Each row is a point on a tangle of strands that fork, close into loops and nearly touch. The rows are in no order.
Points whose rows are less than 86.6 apart are linked; no others are. Some points are linked to none.
(911): [  7  28  16 -27  13 -15 -31  20 -18  -9   0  15  22 -16 -10 -36 -26  12
   9  11  51  -6]
(159): [-31  -6  10  35  26   7  17  19 -16  17  19  19  18  18  46  -2 -10   0
  26   3 -36 -24]
(777): [-48 -35  -6  17  -3  16  -8  20   8  20  14 -32  10  35  18  22   5 -12
 -15 -20  -5 -20]
(877): [ -1  -9 -27  38 -10 -56  10 -47  -2  26  -7  10 -95  -1  15  24 -11  16
  15  16  -9  14]
(1035): [ 29  -2 -32  13   2  -3  10  -3   5 -22 -50 -18  37  -9  16   2  19   0
  -9   8  51  10]
(267): [ 19 -16   1 -16  29   5  16 -12 -26 -22 -21  11  32  19  -2 -31 -17 -11
  46  13  45 -13]
(494): [ 19 -44   1 -11  26   5  53 -20 -24 -10 -22  15  23  37 -12 -50 -25 -15
  21  10   4 -22]
(774): [ -6  17  27 -45   6   8 -31  32  -6 -28  16  22   7  10 -20 -35 -34   3
  17   6  24 -40]
(666): [  1  -8  -5  29  38 -39  25 -46 -25  16  21   0   0  22  23 -44  -9 -18
   9  30   1  33]
(880): [-16   1  -6  60 -29 -21 -15  30 -17  32  20  -9  28  15 -41 -36   2  60
   3  25 -10 -28]
(1063): [-18  -3  10 -27  34   3  21  -8  15 -38  -4 -32  13  22 -22 -29  -1 -12
  27   4   7  34]
(703): [ 15  25  15   2  19 -27  21 -46 -21  10  26  43 -32  -9  -9   9   4 -17
  25  26 -30   1]
(97): [ 17  -9  10  30 -25  56 -21  30   7 -21   5 -24   4  29   1 -19  24  27
   3  -4   7 -68]
(654): [-10  22  -6 -20 -34  17 -12 -32 -17   7  36  -1 -20 -13  31   9  31  -2
 -36 -13  25  11]
(874): [  6  16  38   0 -10 -12   0  -4  -1   1  20  42 -39 -42 -18  43  -1  11
  33  26 -18 -39]
(965): [ 17  25 -17   6 -42  -5  -9 -15 -29  12  14  15  13 -23  25   3  49   7
  -7 -11  28  -4]
(745): [-38  11  -5 -57  29  -3  -1  19  10 -11 -12   7  -4  18 -15  16  -8  -2
  19  -1 -28  56]
(234): [ 16 -21   8  56  45  -5   2  -8  31  28  33   0   2  36 -13 -10 -13  -9
  39  40  18 -51]
(806): [ 13 -12  -6 -32 -44  44 -17  14 -17   1   6   2  17 -13  23  13  12 -35
 -24 -28  29  -3]
(833): [ 15  20   6  20  -3  13  28   3   9 -13   1  24  29 -34   1 -21   2  18
  21  19   0 -37]
(635): [  9  13 -23  29 -34   9  35 -39  -4   4  10   6 -20 -21  23  -1  51  10
  -8  14  24  -3]
(116): [ 29   8  22  61  27  10  57  -7  -7  17  62  14   4   5  31  10 -15  14
   8  15 -22 -14]
(20): [-16  11  -2  15   9 -19  13 -20   3   8  -1   8  -5 -17   5 -13 -10   6
 -45 -14 -30  35]
(949): [ 34   8 -35   9  11   9  24 -34  25 -23 -41  -9  -5 -20  22   1   7   0
  -8 -10  22   9]
(371): [ 31  15 -20 -33  31 -23 -13 -48  17 -24 -34 -36 -46  -4 -27  -6  -3   9
  14   5  19  37]
(395): [-10   5  11 -24  26 -17  -3 -23 -25   2   1  23 -11  -7 -16  -3  -3  -5
  32  31  -8  26]
(943): [ -3  -3  44  -5  29 -22  10 -52 -38  22  45  26   6 -15   8 -34 -37 -11
 -43  -5 -47   2]
(214): [-29   0   6 -30  16  34 -46  40   6 -27   1   1  15  33   0 -22 -19   4
  26 -19  31 -25]
(250): [-13 -16  24 -10  22   6  15 -15  15 -13  19  20  25  -2 -18  -7 -38 -15
 -49 -20  -8 -18]
(929): [ -1   2  -9  48 -21   1  -2  26   0   6   9   8  35   9  -9 -40  -6  59
   6  24  34 -55]
(764): [ -2 -25  35 -29 -39 -13 -21  27  20   8 -26  -9 -36 -26   6  68   4   7
  21   2  -8   9]
(789): [-16   8  11 -31  -8  44  -8  -8  12  12  46  31 -19 -26  10  23 -11 -21
 -30 -22  -7  22]
(623): [-23  34  17  -9 -35  20 -11  -2 -21   0  57 -10  -6  -3  -3  10  17  13
 -20 -15  -5   7]
(792): [-42  14 -14  10   9 -26 -29  28 -31  15  -8  28  29  -3   5 -11   9  27
  24   2  11  -2]
(229): [  6  -8  -3  50 -47  34  20  18   5 -11  17 -15  34  12  13 -11  11  31
  12 -13 -18 -56]
(259): [-10   2 -33  25 -19 -42   9 -15  -3  34 -24   7 -35 -27  15  12  25  32
 -19   3 -51  39]
(255): [ 10   0   7 -11   6   3  11  -1  -4 -22 -22  36   1 -24   3   1 -11 -17
  15   0   1 -31]
(400): [ -6  12  10  26  43 -30  -4 -25 -21  50  44   6  -2  21  25 -24  -4  -1
  18  31   6  10]
(878): [  2  13   6  19  -4   4  28 -15 -19  12  21  31 -21 -16   1  25  19   6
  28  20 -21 -16]
(37): [ 17  32  10 -40 -39  18 -36  65  -1 -21 -21   9   2 -16 -20  26  18   7
  10 -14 -14  22]
(352): [-15 -13  27 -13  30  -9   0 -21  23   8  28   4  -1 -11  -5 -15 -45 -10
 -44 -31 -41  33]
(995): [ 21  22 -35  44 -12   4  37 -40   4   1  19   1 -59 -23  18   8  26  12
   9  28   2  20]
(655): [ 41   4 -28   1  18 -10 -10  36  -8 -24 -54   1  53  -3  10  -5  11   9
  28   8  49  17]
(841): [  8 -18 -18 -57   3  16 -29 -14  26 -21 -34 -14 -34  -6  -6  31 -12 -11
  -7 -23   5  54]
(244): [ 24   1  -8 -19 -15  13 -19  43  -4 -33 -45  -6 -14  15  23  24  29 -13
  37 -11   3 -30]
(580): [-11  11 -12 -32 -65  -1  11   1  23 -14 -10 -26 -26  -6 -11  10  31   0
 -20 -25 -47  46]
(769): [-26   5  20   9  34   8 -39  36  20  24  54   6   5  37 -33   3 -26   6
   0 -14 -41 -54]
(1012): [-31  32   9  27  19 -22 -22   6 -31  27  34  16  25   7   2 -29  -3  27
   4  32  10   4]
(978): [ 31  15  18 -10 -27  22  11 -25  20 -21  11  -5 -50 -44 -11  42  14   3
 -14   5  -5   0]
(732): [ 61  16  34 -24 -32  -3  -7  11  37 -19 -13 -16 -27 -43 -23  37   5 -25
 -32   0   0   2]
(63): [  9   6  50 -18  38 -24  17 -23 -37  16  43  43  12   2 -25 -29 -32 -16
   6 -12 -54 -11]
(80): [-52 -22   0  23  14  12  10   1 -16  11  18  12  -8  14  54  16  10 -18
  -2  -9   1 -15]
(1079): [-31  -4   9  45 -13 -29 -15  -2 -19  39  37 -18  36  24 -19  -9   2  28
 -18  17  -2   0]
(553): [ 28  13 -16 -28   3   5 -32  70 -19 -11 -56   4  25   2  11  14   2  -3
  12 -15  44  16]
(758): [ -4  -7  28  48  39 -18   4 -30  -1  50  39  -8   1  33  12  -2  -6   0
  16  22  21 -34]
(1058): [  2   0 -11 -43  18 -34 -13  -4 -39  -6  -9  26  35   7 -23 -31 -19   1
  28  18  49   1]
(539): [-25  -5 -22 -39  -4  31 -14   1  20  -1  -3 -28  -5  13   8   5  -6 -14
 -23 -35   4  53]
(574): [-23 -23  16  -2  29  17 -35  19  40  -8  -6 -20  12  26 -51   0 -32  -3
   0  -4  10 -31]
(322): [ 32  -4 -37  -7 -76  16  -6 -21  -5   2  13  -2   1 -12  26  19  38  -8
 -31 -40 -20   3]
(396): [ 28  20 -11  37 -29  13  47 -15   7   0  12 -12 -43   3  -1   1  62  26
  29  35 -26  19]
(741): [ 35   2 -10 -12 -75  -3 -15 -28  -2  -9 -10 -25 -32 -14  22  34  35 -10
 -35 -10  -5  -4]
(382): [ -3   3 -18  28  33 -46   2 -35  -4  23  -6  11 -67   3  30   0 -17 -15
   4   5 -27  27]
(1073): [  5 -18 -20   3  12  -3  12 -45   1   5 -23  22 -65  -2  23  25 -16 -19
  -3  -8 -22  11]
(860): [-33 -28 -14  29  48 -49 -29 -10   7  57   3 -28   9  16   6  -6 -30 -14
 -26   2  -9  28]
(694): [ -8 -26 -25 -46 -57  -7 -20  26   9  -6 -34 -14 -27  -2 -11  30  30   8
  -3 -10 -42  37]
(637): [ -5   7   3  38   3  -7  30  -8  17   8   0  -5  38  -6 -10 -13 -20   5
 -16  15  -5 -30]
(887): [-36 -10  14 -33  31  27  -5  22  -6 -28   9  -2  -2  31 -22 -28 -16  -9
  37   3  16  15]
(837): [-22 -25   0  35  51  -7   6   6  15  13   9 -10  21  33 -38 -21 -22   1
  35  26   3 -27]
(642): [ 37 -15 -14  -1  17   8  26 -57  15 -19 -19  10 -23  -9  33  13   6 -32
  -1  -2   6 -12]
(401): [ 20   2 -14  -9 -71  20 -22   4 -13  -3  26 -20  26   5  18  -7  25 -18
 -48 -38   1 -20]
(289): [-18  -8   9  20  -7  30 -22  28  31 -17  -4 -23  13  14 -30 -14  -1  12
   2 -25   7 -67]
(590): [ 21 -39  -6   1  50  -8  56 -44 -11  13 -22  18  -8  35  13 -55 -18 -15
   2   5 -24  14]
(319): [-33  10 -19  24  10 -20  29   4  -3   3 -15  17  32 -31 -11  -3   1  22
 -21  -1 -15  10]
(111): [ -5 -11 -19  -3 -38  19   9  37 -10 -22 -40  -5  19   7  16   3  37   3
  16 -17 -11  -8]
(108): [ -6   5  24  50  25  10  33  19   2  12  45  20  -1  14  12   0 -18  23
  37   9 -21 -49]
(215): [ 24   7   4 -13  13   3 -20  23  -9 -19 -40  28 -15 -12  13  37   7 -29
  18   0  25 -22]
(566): [-28 -32 -20   6  35 -32 -22 -33 -12  23   2 -10  27  17 -15 -11 -35   8
 -31  19  19  15]
(433): [ -3  27   2   1 -55   6   8  17  -8 -13  24  -3  -4 -22 -19   0  36  15
   3  -1 -20  -4]
(617): [  2  -9  55 -14 -40  -4 -14  30   0  -4   6   6 -26 -34 -22  53   9   2
  23  14 -12 -26]
(616): [  2   8  17  61  10   0  44 -27  -1  42  39  13  14 -20  39 -17   4  26
 -27   9 -14 -17]
(357): [  9  46  10 -18 -20  14  30  -9  17 -19  15 -14 -18 -38 -38  -1  16  10
 -19   6  -5   9]
(1020): [ 25  -6  -3 -24 -12  36 -17  35  11 -13 -25  -3  49  -4  19   8 -12 -22
 -43 -39  44   7]
(974): [-42  -7 -24   0 -18 -10  25  16  -7  -8 -21  -5  36  -8   6  -5  12   0
  -6 -24 -33   0]
(482): [-40 -13  12  -4  36 -26 -10 -17 -17  11   6   2   9   6 -19 -29  -1  -6
  -7  10   9  32]
(742): [ 25  36   4 -22 -27  27 -34  80 -21 -11 -39  11  10  -8  14   1   5  -4
  -7 -20   2  -1]
(217): [ -8  -1 -24 -27  39 -10  11 -28  11 -39 -39 -37   2   8 -21 -15  -7  14
  14  -2  20  49]
(113): [-20  19 -14  -2 -36 -18   8   1  14  20   0 -19 -45 -15 -12  17  17  16
 -13  -5 -65  45]
(315): [ 43 -20  -5 -43   8   4 -28  11  -4 -12 -34  25   4 -14   9  63 -13 -34
   1  -7  37  13]
(276): [ 41 -29  -9 -29  -2   0 -18  -4  28 -20 -51 -10 -27 -12  17  52 -23 -26
   2  -9  10  13]
(621): [-16   0  -2  -9 -17  24  -3  17  15  -9   9 -60  28  19 -27 -14  14   6
 -13  12  36   4]
(605): [-22 -14  35 -21  33 -22  19  -2  -7  -3  12  39  26  -9 -29 -24 -43  -8
  -8   1 -25 -11]
(869): [-21  -3   8 -30 -13  37 -14  29  11 -17 -12 -62  17  14 -11   1  -2   3
  -8 -35  25  32]
(241): [-56 -37 -27  26  34  -2 -11  14  19  38  -7 -31  20  37  17   4  -9  -3
 -21  -6  -9  15]
(339): [  5  38  15  -4 -29  21   6   7   6 -19   3 -50   1   5  -4 -25  30   5
  12  16  33   1]
(122): [-13 -15 -17  20  32  -1 -29   2  30   0 -10 -14  -3  40 -42   3 -13 -18
  22  25  23 -35]
(773): [  1 -20 -15 -40 -42   8 -33  52  -9  -2 -32   6 -23 -18  -1  52  21   2
  23  -6  -8  17]
(207): [  7 -40 -14  31  46 -27  20 -44  -4  21   2   4  -2  35  28 -44 -43  -9
 -13   7 -11   9]
(710): [ 33  16   5 -25  -2   5 -10   6  24 -15 -35  -3  36 -37  -8  -8  -2 -29
 -36 -20  23   9]
(201): [ 64  28   4 -25 -22   6  -5  25  28 -22 -35 -19   6 -13  -4  22  14 -25
 -38 -20  17  29]

A fork is a point with three links, a tip a point with one. Leave the first point through the second and follow the links. Name the first fork or tip that comes.
(108) / (159): (773)
(654) / (623): (741)
(207) / (590): (371)
(773) / (37): (877)
(401) / (806): (396)

A tip is a point with one link. Name the tips that can be reached along the links from each point below, in the order of the rows.
(758): (371), (929), (792), (229)
(949): (877), (259), (616)
(322): (396), (741)
(111): (943), (339)
